A landscape with many peaks, sampled at points; each row gives a point and its height.
A climber steps from a point to the highest of its 4 nearest points, and stops where none of them is higher. Distance is the straight distance between rows; heights are no part of it.
Mizel: [148 120 178 144 106 123 145  97 136 144 104 142 101 130 160 139 123 199
 175  99 105 185]  h=2.88
putip: [137 178 115  96 158 142 100 165 127 115  93 103 147 135 120 120 113 152
 111 197 120 133]  h=3.97
mar: [120 184 123 137 126 147  65 112 106  54  98 176 151 105 180 129 165 117
 132 188 153 133]  h=4.88
Vez: [142  87 157 124 144  85  53 152 101 143 112 181 172  91 143  80 111 101
 109 222 166  75]  h=3.10
Tose: [118  95 130 117 158 118 148 127 125  96 144 141 146 173 103 135  85 138
 102 105 106 118]  h=4.63
refe: [ 89  92 133 131 169 129  76 141 105  74  88 167 169 114 125 131 138 125
  92 168 202 114]  h=3.60
vosu: [137 207 119 121  82 168 120  92 132 116 111  95 133 110 146 117 131 114
 158 154  93 104]  h=2.63
Letu: [114  95  59 120 118 147 167 113 105 118 101 114 129 136 134 142 121 160
 111  66  95 185]  h=4.13
naba: [150  97 142 102 169  95  85 189 127 135 128 132 158 166 113  93  94 139
 110 181 154 102]  h=2.68
lon: [119  80  65 121 153 104 175  77  98 117 107 144 144 117 147 120 110 148
 142  83 100 179]  h=5.58
rufek: [115  91  63 110 139 122 157  63 124 131 124 153 118 122 158 112 113 181
 165  89 103 189]  h=5.15
Buta: [113 191 142 158 119 161 118 114 174  95 117 126 122 142 108 146 129 132
 135 144 127 111]  h=2.42
Vupe: [118  83 101 105 136 124 164 114  92 110 100 119 152 143 132 146  89 148
 115  73 105 191]  h=4.72
Vele: [139  71 157 111  87 129 147 110 125 221 175  94  66  83 172 147 132 122
 141  94 150 128]  h=3.48
gana: [123 174 141 163 134 165 140 156 150 108 149 157  87 144 122 138 155 137
 138 109 137 119]  h=3.93
kado: [128 146 116 136  98 136 169 110 147 159 149 102  64 102 123 147 135 126
 113  77 140 137]  h=4.07
raler: [123 188 145 153 129 148 121 146 153  89 128 160 112 162 136 120 139 131
 138 149 152 107]  h=2.79
befi: [121  69 134 127 136  94 134  85 108  89 153 140 153 149 141 102 101 127
 160  86  92 129]  h=6.80
bedav: [133  65  87 105 147  84 148  73  95  93 127 140 140 120 151  91 100 136
 152  97 108 181]  h=6.05
Rusuk: [128  89 188 169 123  87 130 130 105 105 118 196 157 194 126 101 124 121
 174 102 161 114]  h=3.26
Rak: [129  80 161 143 141  76 143 110  74  88 145 159 148 175 123 102 118 126
 168 101  98  89]  h=6.41
kekem: [119 207 152 132 138 131  97 107 101 129 143 165 120  85 199  88 178  84
 147 173 136 121]  h=0.77
Sisum: [162  43  91  95 136 106 155 135  78 111 133  94 158 137 126 125  80 137
 123 104  88 154]  h=5.14
sov: [ 94 107 143 141 163  87 105 141 108  67  93 214 167 168 124 121 130  97
 111 143 180  91]  h=3.13
pip: [120 120  98 107 108 155 136 107 128 160 111 127 102 123 125 189 115  85
  98  70 139 187]  h=4.47
nif: [147 136 105 129 149 142 155 173 129 101 119 105 113 154 107 151 133 162
  93 102 112 133]  h=3.17
Mim: [108 145 137 146 162 131 121 136 146  72 114 162 136 165 105 132 116 126
 125 148 151  92]  h=2.64
mazuz: [100 106 187 150 152  89  92 142 102  99 118 202 149 190 131 122 141 110
 154 119 158 123]  h=3.22
vug: [130 195 133 166 111 147 137  86 164 165 166 102  89  95 136 107 141 118
 139 152 132  91]  h=4.67
vaz: [123 184 150 164 143 140 147 135 156 133 159 123  75 123 126 124 194 126
 148 133 133  97]  h=4.45
gogik: [132  76 132 129 142 100 129 139 105  77 167 160 168 164 106 118  91 118
 134 115 107  96]  h=5.56
dito: [132 109 172 125 110 118 127  90 163 221 189  87 109  78 141 132 127 132
 145 144 147  95]  h=3.90
toled: [129  76 182 143 114  95 136  82 114 119 115 153 166 168 160 115 116 161
 189 105 109 154]  h=3.65
sefov: [ 74 106 170 165 136 108  81 123 125  84 102 217 150 151 135 132 163  97
 115 143 212 124]  h=3.20
Vefa: [ 99  64 153 136 155  91  76 154  89  98 118 198 179 119 120 112 102  93
  91 184 173  82]  h=3.12
tusiv: [128 135 115 121  88 145 118 102 153 179 152 112  73 110 114 170 142 100
 122  84 160 153]  h=3.54
Tomad: [138  67 135 120 180 120  98 204 123 120 112 154 152 146 114 102 107 143
  84 152 167 125]  h=2.87
zin: [119 200 175 150  97 133 100 110 135 131 131 185 128 115 178 111 186 115
 169 197 144 117]  h=0.73
Zeva: [141 125 121 110 168 135 121 187 136 135 100  98 129 166 107 111 106 174
 101 141 135 115]  h=2.99
Bafik: [149 209 123 118  74 186 114  95 102 117 121  81 161  81 156 129 112 104
 138 144  63 116]  h=2.59
Benun: [132  78 152 144 137  95 132  66 125 125 103 159 140 178 141  81 131 178
 203 102 126 161]  h=3.73
Sogav: [104  70 163 111 172  98  80 185  86 103 129 172 139 150 113 108 127 123
  96 131 154 100]  h=2.89
rukep: [119 195 144 124 122 147  94 118 107  92 120 157 128 117 166 123 176 100
 143 180 131 124]  h=2.51
viza: [118 103  92  92  91 126 158 141 123 189 113  89  94  83 100 179 158  81
  97  81 139 128]  h=3.55
dab: [135 137  76 123 112 139 158 156 135 151 122  69 110 107  99 165 136 139
  99 113 120 127]  h=5.57
kotib: [114 169 111 125 136 162  83 142 112  58  97 165 161 127 149 134 131 133
 121 188 130 108]  h=3.66
lolag: [131 107 163 150  89 136 122 104 149 173 146 118  70 126 156 139 134 166
 138  87 128 171]  h=2.48
Deto: [124 175 141 151  74 153 122  86 168 150 154 116  96 115 116 149 112 132
 133 135 143 112]  h=5.13
Kulal: [139  99  79  94  97 141 159 158 142 166  83  71 138  81  99 188 142 135
  91 116 145 161]  h=5.70
ruf: [162  59 132 117 149 100 123 183 107 115 147 114 168 164 123 112  79 146
 117 139 115 115]  h=4.97
vap: [103  91  69 118 178  85 152  86  83  83 129 152 152 151 140  77 120 160
 173 113 110 165]  h=5.67
bedi: [128 166 119 169  99 157 137 111 156 111 146 110  89 132 103 145 137 134
 125 120 129 124]  h=3.98
lelu: [162 198 153 107 110 167 115 150  66 124 131 115 149  76 162 131 128  82
 130 155  66 130]  h=2.94
gifo: [131 128 105 133 116 167 146 117 149 102 117 113 140 138  85 159  73 145
 110 130 138 145]  h=4.19
dagu: [109 186 126 149 127 151 115 107 135 108 141 125 104 120 134 120 151 114
 140 161 109 114]  h=1.91
kipi: [101 128  88  70  91 134 129 165 112 203 104 110 108  75 110 200 185  67
 114  80 132 147]  h=3.41
Sitot: [155  78 121 128 128 119 137 131 147  97 134 109 162 153 102 133  63 126
 100 118 115 144]  h=4.10
zuz: [149 103  97  91 100 128 134 114 101 223 162 108  68  75 171 142 158 101
 124  46 133 152]  h=3.15
ker: [135 217 153 138 104 149 113 102 117 142 134 161 122 103 177  96 164  83
 161 176 106 105]  h=1.62
nudig: [131 162 107 142 103 148 149  97 169 161 159  95 102  79 111 154 144  93
 117 121 146 118]  h=4.70
tari: [121 209 114 108 182 120 131 128  92 166 130 108 142  69 139  92 156  73
 114 152  82  93]  h=4.54
fef: [126 118 165 145  75 160 136  94 163 170 140 126  73 120 134 164 120 149
 136  80 135 162]  h=2.77
Faz: [136 192 104 132 102 133 139 102 141 141 145  68 120  59 111 148 147 100
 107 163 114  96]  h=4.30
som: [128 173 106 120 133 132 128 139 131 146 129  50 123  66 100 132 161 104
 124 156  78  85]  h=4.61
sug: [131 140 146 148  88 153 141 102 167 185 167  94  84  84 119 137 141 120
 132 109 159  98]  h=5.30
zuf: [159 188 140  94 115 165  84 175  95  97  87 131 158 132 197 137  95 132
 119 177  88 146]  h=6.68
Soton: [137  74  89  92 113 117 150  77 104 127 129 135 120 128 134 131  93 104
 108  82 110 201]  h=5.25
muzu: [ 78  87 159 134 151 120  77 144  95  81 111 194 143 151 117 128 135 111
 114 134 191 133]  h=3.35
Vuti: [113 136 114 140 170 150 131 181 125 107 129 129  95 134 129 142 175 137
  97 134 150 134]  h=4.92
sazen: [125  94 172 147  90 122 103  72 170 216 168 115 118  58 138 123 124 103
 128 168 130  72]  h=3.47
forun: [138  94 180 176  92 131 144  93 164 128 132 160 145 174 150 120 105 165
 153  87 128 154]  h=3.56
simov: [120 123  99 112 114 133 129  80 139 142 107 137 111 125 147 162 115 122
 122  63 122 196]  h=4.85
nipe: [146  55 157 163 104  87 132 126  95  83 179 142 154 158 119 100 112  95
 144 122 108  86]  h=5.91
Pabit: [154 136 124 168 114 150 164 122 151 129 146 116  70 125 125 126 146 146
 145  72 128 149]  h=3.14
sil: [122 160 101 113 116 172 136 119 163 103 118  97 149 118  84 171 100 132
 111 147 113 133]  h=3.70
vifov: [151  83 147 104 177  99 103 187 119 141 138 139 153 167 110  96 108 124
 103 165 161 111]  h=2.43
lozi: [139 185 169 158 120 132 126 120 147 180 154 129 127 110 142  85 169 116
 161 175 117  88]  h=3.25
biza: [117  46  49  82 139  71 135  79  90  94 134 123 157 116 147 107  93 151
 146 129  90 161]  h=6.31
lutav: [125 176 116 146 160 159 140 178 111 123 145 131  79 121 133 143 179 139
 102 103 137 120]  h=4.84
Noz: [152  44 139  98 177  84 119 193  85 109 129 131 145 153 134  84 116 158
 113 124 113 117]  h=3.80
Dek: [133  87 211 137 110  91 116 139 126 129  88 168 168 206 158 137 140 150
 189 104 131 141]  h=3.24
bato: [127 176 121 109 138 156  84 138 113  77 101 129 124 130 155 138 143 132
 111 179 129 124]  h=3.68
tosa: [104 146 136 145  77 154 129  66 185 110 129 139 125 112 124 156  87 118
 131 145 140 126]  h=4.17
sok: [121  92 204 142 120  88 131 126  96 116  89 165 151 183 160 116 143 166
 213 111 131 174]  h=3.40
goter: [100 152 177 163 121 124 100 138 148  95 124 189 115 190 155 132 148 131
 149 126 172 131]  h=4.62
lale: [112 134 122 123 176 154 112 199 125  87 122 134 105 125 116 154 166 140
  86 147 154 138]  h=4.81
Zutor: [159  46  85  93 128  70 143  91  66  93 142 114 158 126 164 109 100 109
 139 131 107 154]  h=6.51
sodes: [130 121 115 135 162 128 164 146 101  93 104 135 121 159 138 124 148 159
 135  73  80 157]  h=4.20
Kav: [110 124  99 110 113 122 143  99 147 221 165  79  95  63 101 155 151  68
 142 106 157 102]  h=3.96
nube: [122 146 124 101 160 144  69 161 139 104  87 135 141 161 119 126  97 155
  90 177 127 118]  h=3.16
siv: [129  78 147 128 177  97 128 143  93  86 133 163 147 183 113 104  95 129
 125 101 104 128]  h=5.26
ramoz: [152  62  86 115 165  88 150 121  90  98 135 117 163 145 144  85  91 167
 150 111  98 158]  h=5.62
mula: [137  90 130  95 176 117  98 206 126 128 101 134 135 172 125 109 109 156
  85 149 171 142]  h=2.90
fop: [149 115 168 140  82 143 113  96 190 191 162 122  84  83 136 151 131 105
 130 134 164 109]  h=4.95
Vubi: [133 144  83 132 106 148 151 139 150 154 117  89 123  82  66 174 141 124
 102 134 139 125]  h=5.74
gugo: [125 155  84 108  85 152 111  90 160 164 122 100 100  64  85 174 137  82
 116 144 144 127]  h=5.61
Nimum: [119 142 133 159 132 149 154 147 133  97 142 133  93 151 115 141 157 145
 121  95 129 125]  h=3.18
Basu: [131  79 144 150 134 106 145 130 100  81 126 147 133 185 138 116 120 139
 154  84 111 148]  h=4.38
Fezig: [122 160 134 157 113 151 150 114 161 159 157  95  73 110 113 132 144 128
 135 106 129 114]  h=4.66
Nem: [149  58 156 140 139  82 122 146  96  80 143 147 173 165 111 102 100 125
 147 116  97  95]  h=5.96
Pel: [120 161 137 153  79 149 144  73 182 172 167 104  82  85 129 136 122 130
 148 151 140 110]  h=6.49
zufi: [151 184 109  96 128 114 122 147 113 183  98  55 143  62 110 125 149 119
 112 176  90  97]  h=4.55
voveb: [136 126 185 175  78 155 134 101 171 161 136 135  78 141 145 147 144 156
 148 122 152 155]  h=3.29
basem: [117 111  75 102 122 139 147  92 110 158 106 132 101 111 157 154 139 123
 141  61 105 202]  h=4.28
Bab: [131 119 137 123 159 142 107 168 123  85 121 151 145 161  97 134 107 133
  95 156 133 108]  h=3.28
Buvog: [140 129 172 159  83 146 150 108 171 184 158 113  73 108 130 149 137 140
 136 133 146 119]  h=4.57
buka: [156 208 118 105 130 148  99 153 107 108  99  85 165 121 132 132 142 124
 121 188 102 149]  h=4.51
kiz: [134  47  49  89 126  99 166  78  83 116 124 124 159 118 145 121 101 131
 127 117  96 190]  h=5.83
nuvag: [128 110 187 173 109 125 136  95 154 123 110 160 118 186 143 124 123 181
 156  90 126 174]  h=3.34
motin: [136 179 124 125 114 136 124  56 142 170 150  86 129  83 118 122 137  75
 151 148 112  99]  h=3.99
Vapuz: [115 121 106 128 167 121 145 127  97 105 102 143 111 185 154 117 140 174
 141  88  86 158]  h=4.37
godup: [151 192 136 106 155 127 125 126  94 166 116  62 161  56 132 106 152  90
 133 150  62  82]  h=4.40
mola: [141  81 186 144  82 138 119 109 167 220 195  96  80  77 160 151 140 130
 133 120 134 117]  h=4.39
fazon: [118 125 192 175  96 138 124 135 162 120 112 165 127 188 148 140 141 164
 159 120 161 137]  h=3.23
pevo: [137  50 144 143 108  82 137  68  82  94 149 142 153 151 125 108 103 115
 165 107 107 129]  h=6.60
vige: [112  96 149 148 186 114 126 163 101 102 117 179 112 182 146 121 152 132
 129  84 149 152]  h=4.31
gases: [141 211 181 120 110 159 133 142  76 136 143 135 138  78 180  85 127  67
 139 145  89 117]  h=2.49
Fori: [120 142  82  85  86 130 132 139 127 197 116 127  93  99 142 170 161  74
 121  49 129 169]  h=3.71
figo: [129 112 156 153 104 122 137  99 152  88 144 169 155 171 125 136  83 138
 140  93 132 130]  h=3.77
pul: [132 197 167 140 129 140 117 137 129 131 142 162 100 112 167 110 181 106
 139 154 157 115]  h=1.11
tak: [124 124 135 144 154 139 142 167 135  72 104 139 131 178  98 138 113 148
 114 101 115 133]  h=3.27
bonez: [116 146 105 120 110 148 144 120 153 116 126 110 102 111 100 170 107 124
 103  96 139 164]  h=4.75
Dat: [101 171 163 158 140 150 115 148 151 103 122 163  98 148 149 127 184 132
 156 159 156 124]  h=3.38
kalam: [116 147 128 121 111 121 132  85 155 209 181  95 119  80 113 104 123 105
 153 130 137  81]  h=4.34
paze: [118 105  64  77  96 140 146 140 122 171 107 128 109 102 112 192 140 101
 101  65 121 180]  h=4.14
sis: [133 174 171 184  95 160 143 124 166 134 143 151 100 139 133 125 164 143
 157 150 155 104]  h=2.69
Zun: [131 192 116  90 157  92 159 105 124 196 125  89 164  87 113  72 144  97
 128 134 105  57]  h=4.65
rodo: [128 168 194 167  83 128 122 133 169 150 116 165 114 123 156 121 181 149
 151 183 149 123]  h=2.31
Paza: [135  68  69  82 116 127 154 128  95 151  89 123 151  99 117 161  89 133
  99  82 114 208]  h=4.03
zase: [ 96 129 127 136 164 138  82 145 124  70 132 157 137 125 149 140 162 124
 108 167 188 129]  h=3.91
bupeg: [131 179 177 136 127 110 115  68 150 185 171 130 138  71 147  71 110 102
 166 157  96  84]  h=3.67
Pimo: [121 161  94 113 135 107 151 121 131 176 134  56 137  71  94 109 155  89
 121 142 106  82]  h=4.71
Lako: [140  78 101  99 137 132 162 166 125 116 106  99 150 129 102 148  98 157
 109 102 116 171]  h=3.95
Tepar: [152 107 132 101 150 100 110 185 152 141 114 120 156 162 120 103  99 155
 103 167 179 137]  h=2.34
Lol: [129 144 103 135 134 169 148 164 177  79 107 109 137 145  88 149 126 161
 111 145 119 141]  h=2.97
Mepov: [146 169  95 109 104 147 134 169 160 140 105  66 151 104  91 151 126 164
 110 179 111 124]  h=3.75
pev: [131 159 170 138  84 131 126  78 171 189 160 109 117  91 149 110 139 122
 162 200 126  83]  h=6.19
boz: [131 182 105 118 165 121 153 159 108 178 146  77 135  92 103 111 165  99
 100 159  93  70]  h=4.68
revur: [120  92 129 146 155  92 132  78 120 123 101 161 146 169 164  90 143 180
 212 124 107 174]  h=3.62
dib: [141 109 154 110 142  97  95 181 130 100 123 158 176 142 107 115  80 112
 114 190 128  76]  h=2.81
rono: [126 114 175 156 137 118 134 133 132  91 119 163 122 177 134 121 129 148
 154  86 140 155]  h=3.84
zak: [123 119 130 130 179 138 121 177 120  94 113 141 139 164 130 138 135 141
  80 133 145 131]  h=4.25
tosi: [151 120 191 153  65 148 130 107 181 188 153 124  89  93 155 144 142 141
 138 155 151 109]  h=6.08
Zil: [141  74 153 153 111  85 143  95 111  83 162 148 147 154 114 127  74 102
 133  78 119  98]  h=6.29
kegor: [114 135  97 100  92 138 122 113 137 197 149 112  89  85 112 167 145  60
 131  77 155 143]  h=3.69
Ginaf: [149  62 119 100 165  93  86 209 106 169 124 141 147 181 135  85 116 152
 118 125 164 130]  h=1.89
semek: [142  43 117 102 123  72 134  74  87  97 160 123 150 127 136 137  97 118
 146 107 101 124]  h=6.61
Gugit: [143 208 147 111 120 158 107 132  77 118 142 144 134  86 188 107 149  68
 135 152  81 123]  h=2.78
lib: [132 191  95 123 171 160 118 170 133 107 127 103 110 108 112 136 165 119
  96 172 120 115]  h=3.43
robi: [118  91  70 118 143  95 142  55 101 120 138 144 125 133 152 124  93 157
 149  88  99 207]  h=5.65
sogi: [138 155 117 107 140 144  99 155 153 100  97 120 166 141 105 133  86 153
 111 182 123 109]  h=3.33
veg: [112 128  73 111 107 164 154 110 126 180 113  99  94  70 102 191 149 101
 106  61 149 167]  h=3.82
nuni: [131  66  63 109 148  79 154  84  84  98 142 120 155 122 141  90 106 150
 169 118  97 140]  h=6.06
Dom: [126  91 119 142 198 117 129 180  86 100  93 155 133 167 143 117 143 160
 103  92 110 162]  h=4.12
Foz: [130 217 130 138 137 148 105 110 123 127 142 132 133  92 138  97 154  92
 142 143  93 104]  h=1.94
goli: [134 141 125 126 147 162 148 164 144 106 122 115 118 133 109 154 128 147
 107 111 114 132]  h=3.01
rus: [126 107 138 129 121 100 161 103 156 234 181  81 109  82 139 124 135 123
 136  99 152  88]  h=4.05
Paz: [134 120 146 155 108 133 139  93 163 105 142 137 107 166 136 140  98 151
 132  74 141 157]  h=4.04
Vid: [113 147 106 140  70 170 120  93 166 146 138 130  86 103 106 179 114  92
 106 116 168 139]  h=3.45
rero: [155 168 104  94 137 119 130 200 156 166  93  82 142 150  97 126 124 181
  92 168 130 139]  h=3.31
lutug: [176  49 128  92 131  73 130 169  74 112 169  93 147 153 134 106 103 141
 136 125 106 117]  h=4.53
Bik: [160  66 114 104 135  79 148 191 102 165 131  70 163 170 120  86  95 166
 125 111 142 141]  h=3.57
sogu: [130 117 174 164  72 159 133  92 181 125 145 142 109 154 136 153 104 139
 133 111 154 160]  h=4.02
nup: [118 134 115 162 110 126 165 111 147 121 137 118 102 153 110 140 117 147
 129  82 138 150]  h=3.39
Zud: [118 132 131 146 120 128 132 118 162  88 120 141 142 177 104 130  83 126
 136 138 137 101]  h=3.50
Zaba: [115 157 111 150 100 153 165 120 146 132 133  97 108 104  96 155 153 131
 110 125 123 109]  h=5.16
vabo: [102 107 194 156 128 109 117 141 134 101 123 191 150 211 123 128 136 135
 157  98 161 134]  h=3.52
Muf: [114 102 161 128 164 103 109 130 109  90 111 180 141 193 162 106 144 140
 165  94 125 150]  h=4.33
Rafu: [139 192 114  88 130 157  84 159 107  75  86 132 169 128 160 121 106 125
 124 183 110 117]  h=5.50
zomum: [122 142 139 147  74 168 120  90 185 160 136 139 100 127 134 172 109 109
 133 139 161 162]  h=3.74
sinet: [137 123  74 108  90 132 135 125 118 180 133  98  70  91 122 167 157 102
 115  53 133 142]  h=3.51
golo: [128 195 138 152 104 147 114  73 167 154 162 127 119  92 129 113 136 108
 159 169 125 100]  h=4.29
vovim: [136  82 133 148 126  91 124 142 126  88 142 147 190 153  99 102  94 104
 129 122 121  71]  h=5.28
Mebi: [160  53 160 126 151  92 113 198 103  99 150 141 165 166 109 108 107 119
 120 111 108  78]  h=5.51
kofo: [139 219 122 112 151 150 112 146  81 115 138 117 138  74 168 125 151  98
 112 174  68 122]  h=3.63
Nom: [123 162  96 132 108 130 173 133 132 168 156  79 117  87  88 139 155 109
 116 114 128  83]  h=4.73
kiber: [124 131 108 136 113 147 177 115 119 146 135 110  68 122 129 144 153 134
 151  41 112 140]  h=3.64
Tati: [121 137  82 102  96 147 146 102 148 157 109  84 106  81  71 179 141 109
 101 117 143 151]  h=5.73
pezi: [128  76 155 102 114 106 144  95 151 246 184 103 105  79 153 137 126 100
 121 117 182 112]  h=3.88
nifat: [115  79 143  96 161 106  65 151  96 102 115 191 180 113 134  93 104 109
 102 201 172  80]  h=3.21
zore: [ 94 102 129 118 161 126  64 152 124  85 110 176 161 131 125 115 129 122
  96 181 176 108]  h=3.42
bem: [113 162 132 163 151 149 122 156 140  91 135 158 100 147 125 141 167 114
 107 139 148 128]  h=5.31
bas: [121 156 124 135 119 130 171 104 128 188 158  81 120  74 101 112 160  89
 141 126 125  87]  h=4.64
nono: [123  93 116 125 168 105 147 125  90  91 116 151 153 169 140 109 110 159
 141  70  87 157]  h=4.83
Fif: [128 143  75  90  92 131 147 116 153 174 105  57 126  51  88 175 155  76
 107 133 139 128]  h=6.03
ruvav: [116 102 131 133 169 127 148 175  95  94 118 156 124 181 120 145 134 146
 132  98 131 133]  h=4.06
mes: [ 88 152 137 138 124 147  77  89 105  75 109 182 136  95 166 132 163 122
 138 185 187 130]  h=6.94
fofuf: [125 180 101 122 125 156 112 102 162  81 110 119 142 143  99 152  95 142
 114 170 116 117]  h=3.02
Ruvam: [105 184 129 127 164 140 111 128 101 119 155 142 111  90 157 104 177 101
 112 182 129 123]  h=0.02
Dur: [122 146 138 154 124 143 141 116 165  85 125 151 146 165  97 133  96 134
 116 115 134 117]  h=3.37
bupap: [ 69 106 138 120 150 125  56 137  93  79  91 185 164  99 136 116 120 123
 111 177 202  95]  h=3.46
zodud: [119  84 159 117 150 100  83 177 127  92 122 183 172 149 111 111 105 101
  97 171 138  67]  h=3.03
baven: [131 170 113 129  87 151 123  76 163 159 130  91 122  82 125 129 121  95
 141 158 147 116]  h=3.94
gagof: [117 184 143 137 142  96 150  88 151 198 144 103 141  98 117  84 125  99
 159 147 102  61]  h=4.46
Timi: [166  42  78  96 129  86 170 135 104 142 114  95 186 166 144 106  86 171
 125 108 100 178]  h=4.52
Viles: [128  73 155 115 142  91  63 184 119 141 141 155 151 140 115  67  94 107
 117 212 168  83]  h=3.00
bidez: [116  88 125 137 179  92 118 138  86 103 116 171 124 194 153 120 140 156
 155  79 103 154]  h=4.49
fil: [142 195 121 113 134 150 119 162 147 115 121  91 139 107 113 128 140 116
 105 188 105 123]  h=3.92
tifug: [150  78 141  92 153  93 144 209 144 129 121  96 160 168 103 103  75 150
  99 150 125 115]  h=4.01
das: [150 102 208 172  87 147 140 120 151 134 132 120 106 148 180 151 147 176
 171 123 121 158]  h=2.38
Leno: [140 198 116 105 108 146 129 139 117 159  90  53 153  71 118 152 128 115
 123 179  72 110]  h=4.24
tuli: [111 142  83 144 158 129 150  85 111 147  99 144 101 145 155  98 134 208
 176  79 104 193]  h=4.18
Fim: [163  42 141  97 136  88 118 182  70 142 149  99 155 164 154  73 105 149
 123 103 106 117]  h=4.26
tuk: [128  94 146 140 138  79 132  68  96 112 137 147 125 172 146 106 103 157
 187 100 112 176]  h=3.79
lel: [124 118 102 135  90 134 177 116 127 190 164  86  81  86 127 135 161 124
 135  54 128 125]  h=3.72
nop: [125 212 122 131 130 148 118 109 136 110 138 109 129 116 115 129 128 100
 133 173 112 112]  h=2.95
Did: [137 174 105 144 141 156 136 160 140 103 120 110 100 126  99 155 153 135
 114 157 130 119]  h=3.11
sezo: [120 199 179 125 135 111 106 102 108 174 133 159 136  75 199  68 136  81
 151 138 100 104]  h=1.68
Gol: [127 140 134 109 151 134  98 156 129  79 101 143 170 149 116 112 100 141
 109 186 121  88]  h=2.83
lagi: [133 146  99 148 136 162 161 140 137 106 132 120  96 132 115 145 142 153
 116  90 119 134]  h=2.93
melo: [104 101 146 136 168 127 108 161 119  80 111 178 135 162 101 130 145 120
 112 145 158 116]  h=3.49
bazim: [128 119  85 122 107 155 165 135 124 129 125  82 110 110 101 169 111 128
  90 101 140 159]  h=5.22
Fopob: [ 96  89  48 126 157 116 169  74 116 136 121 148 122 141 152  79 122 166
 168 125 123 198]  h=4.74
zala: [152 172 108 106 112 136 138 170 155 172  82  47 138  97 100 129 142 152
 133 189 112 133]  h=3.86
ton: [123 110 100 138 127 130 141  85 129 134 107 125  82 130 146 126 123 190
 170  65 118 177]  h=4.50
ket: [ 78 134 132 144 154 138 108 152 132  76 123 174 129 137 127 147 151 100
 108 133 165 122]  h=4.44
met: [130 101 135 147 146 117 141  69 121 117 101 135 113 159 148 118 129 177
 169  69 119 191]  h=4.09
Tasi: [124 167 112 126 162 150  90 164 135  60 106 179 144 142 128 126 146 135
 100 168 141 113]  h=2.24
runut: [136 110 111 134 115 136 147 108 149  98 130 141 150 168  92 139  78 138
 103 121 138 121]  h=4.11
ridu: [142  92 101 121 148 121 166 129 102 113 105 123 152 166 134 116  93 144
 107 109  90 150]  h=4.15
mazo: [149  65 165 135 151  71  84 207 107 170 156 136 109 161 123  70 105 124
 113 136 151  90]  h=1.92
Kig: [131 138  70 104  92 141 147 142 131 176  94  71 135  52  83 175 156 104
  92 142 136 121]  h=5.89
vipe: [148 163 106 131 145 155 140 164 149 126 102  79 125 135  89 159 129 155
  91 148 107 131]  h=3.36
Kabus: [139  58 123 109 193 119  96 190  90 104 115 141 144 164 136 119 115 139
  89 118 142 142]  h=3.32
Mesig: [152  87 131 130 173 139 133 174 110  95 118 141 152 168 108 122 106 149
  99 105 112 141]  h=3.09
Lefi: [118 191 104 132  91 165 131  76 175  95 118 122 151 122 107 149  99 130
 140 159 129 122]  h=3.19
dipo: [104 117 125 112 114  89 156 108 152 222 171  93 109  78 111 121 140  91
 121  90 147  98]  h=4.08
Lupiv: [111 199 158 175  91 146 133 111 174 144 133 136 112 116 133 124 162 132
 159 163 148 106]  h=5.84
Vop: [132 189 100 112  88 168 112  93 141 124 125  64 140  76 118 144 114 106
 135 170  93 121]  h=3.53
tele: [127 131  82 120 105 140 159 123 136 177 154  79  77  76  88 179 150 102
 121  76 130 109]  h=3.59
Nadak: [111 189 132 121 114 154 107  89 150  66 109 158 158 141 116 130 105 136
 121 168 136 117]  h=2.03
Pipa: [108 119 141 138  99 145 138  81 175 116 137 130 122 153 104 163  83 122
 133  88 151 166]  h=4.32
sube: [149 109 105 129 168 124 137 183 123 109 103 126 146 167 119 127 119 164
  91 120 116 132]  h=3.58
miva: [126 187 120 130 112 133 142 148 133 130 146  99 108  98 111 124 161 104
 117 159  89  88]  h=4.60
Mif: [117 138 172 169 102 139 130 118 153  93 133 158 126 184 121 140 122 139
 154 104 139 132]  h=3.06
fod: [121 166 110 107 160 156 120 161 129 135 137 122  86 114 136 138 193 106
  73 169 138 117]  h=3.30
Riruf: [112 151 153 163 140 148 127 152 127  92 124 179 101 167 153 116 168 139
 129 116 163 138]  h=6.86
bava: [124 122 135 133 154 128 153 134 123  89 118 135 121 171 128 130 125 155
 137  71  96 152]  h=4.27
begov: [138  89 139 106  92 130 115 101 149 225 181  96  71  83 126 137 140  78
 140 101 178 109]  h=3.61
kun: [152 131 105 101 139 141 136 181 157 162  90  78 158 137  96 124 109 189
  99 168 126 154]  h=3.44
Zus: [124 185 124 146 149 134 154 164 143 147 165 118  91 107 103 124 173 120
 116 134 116  99]  h=4.77
Kunul: [124 139 149  78 141 126  54 156 104  95  81 178 184 143 159  85  94 137
 100 221 137  99]  h=2.37
buki: [136  65 137 125 167  96 121 160  98  92 136 139 170 174 112 105 100 136
 108 100  96 101]  h=5.87
nebup: [138  83  94 122 179  84 160 127  75  88 116 132 166 156 140  93 128 157
 152 108  84 134]  h=5.23
voko: [123 132 112 106  90 155 129  91 158 132 121 157 123 131 109 184  94  97
 108  91 140 185]  h=4.48
zevo: [150 120 202 188  82 147 131 131 183 175 164 114 102 103 140 136 158 151
 140 174 143  96]  h=4.16

For each start below, name the point where the climber stops.
basem | befi
nup | befi
Dek | befi
Bafik | Fif
sogu | befi

Call two points neighbours if one is among the 4 nearest of the other. Go from one point of each pair to the other, from neighbour to neighbour, staying as high as possible. Name the lowest point that can't be avoided.
befi, Lupiv | voko
Riruf, mes | zase
Pel, Lupiv | vug
Pel, tosi | fop
tosi, Fif | nudig
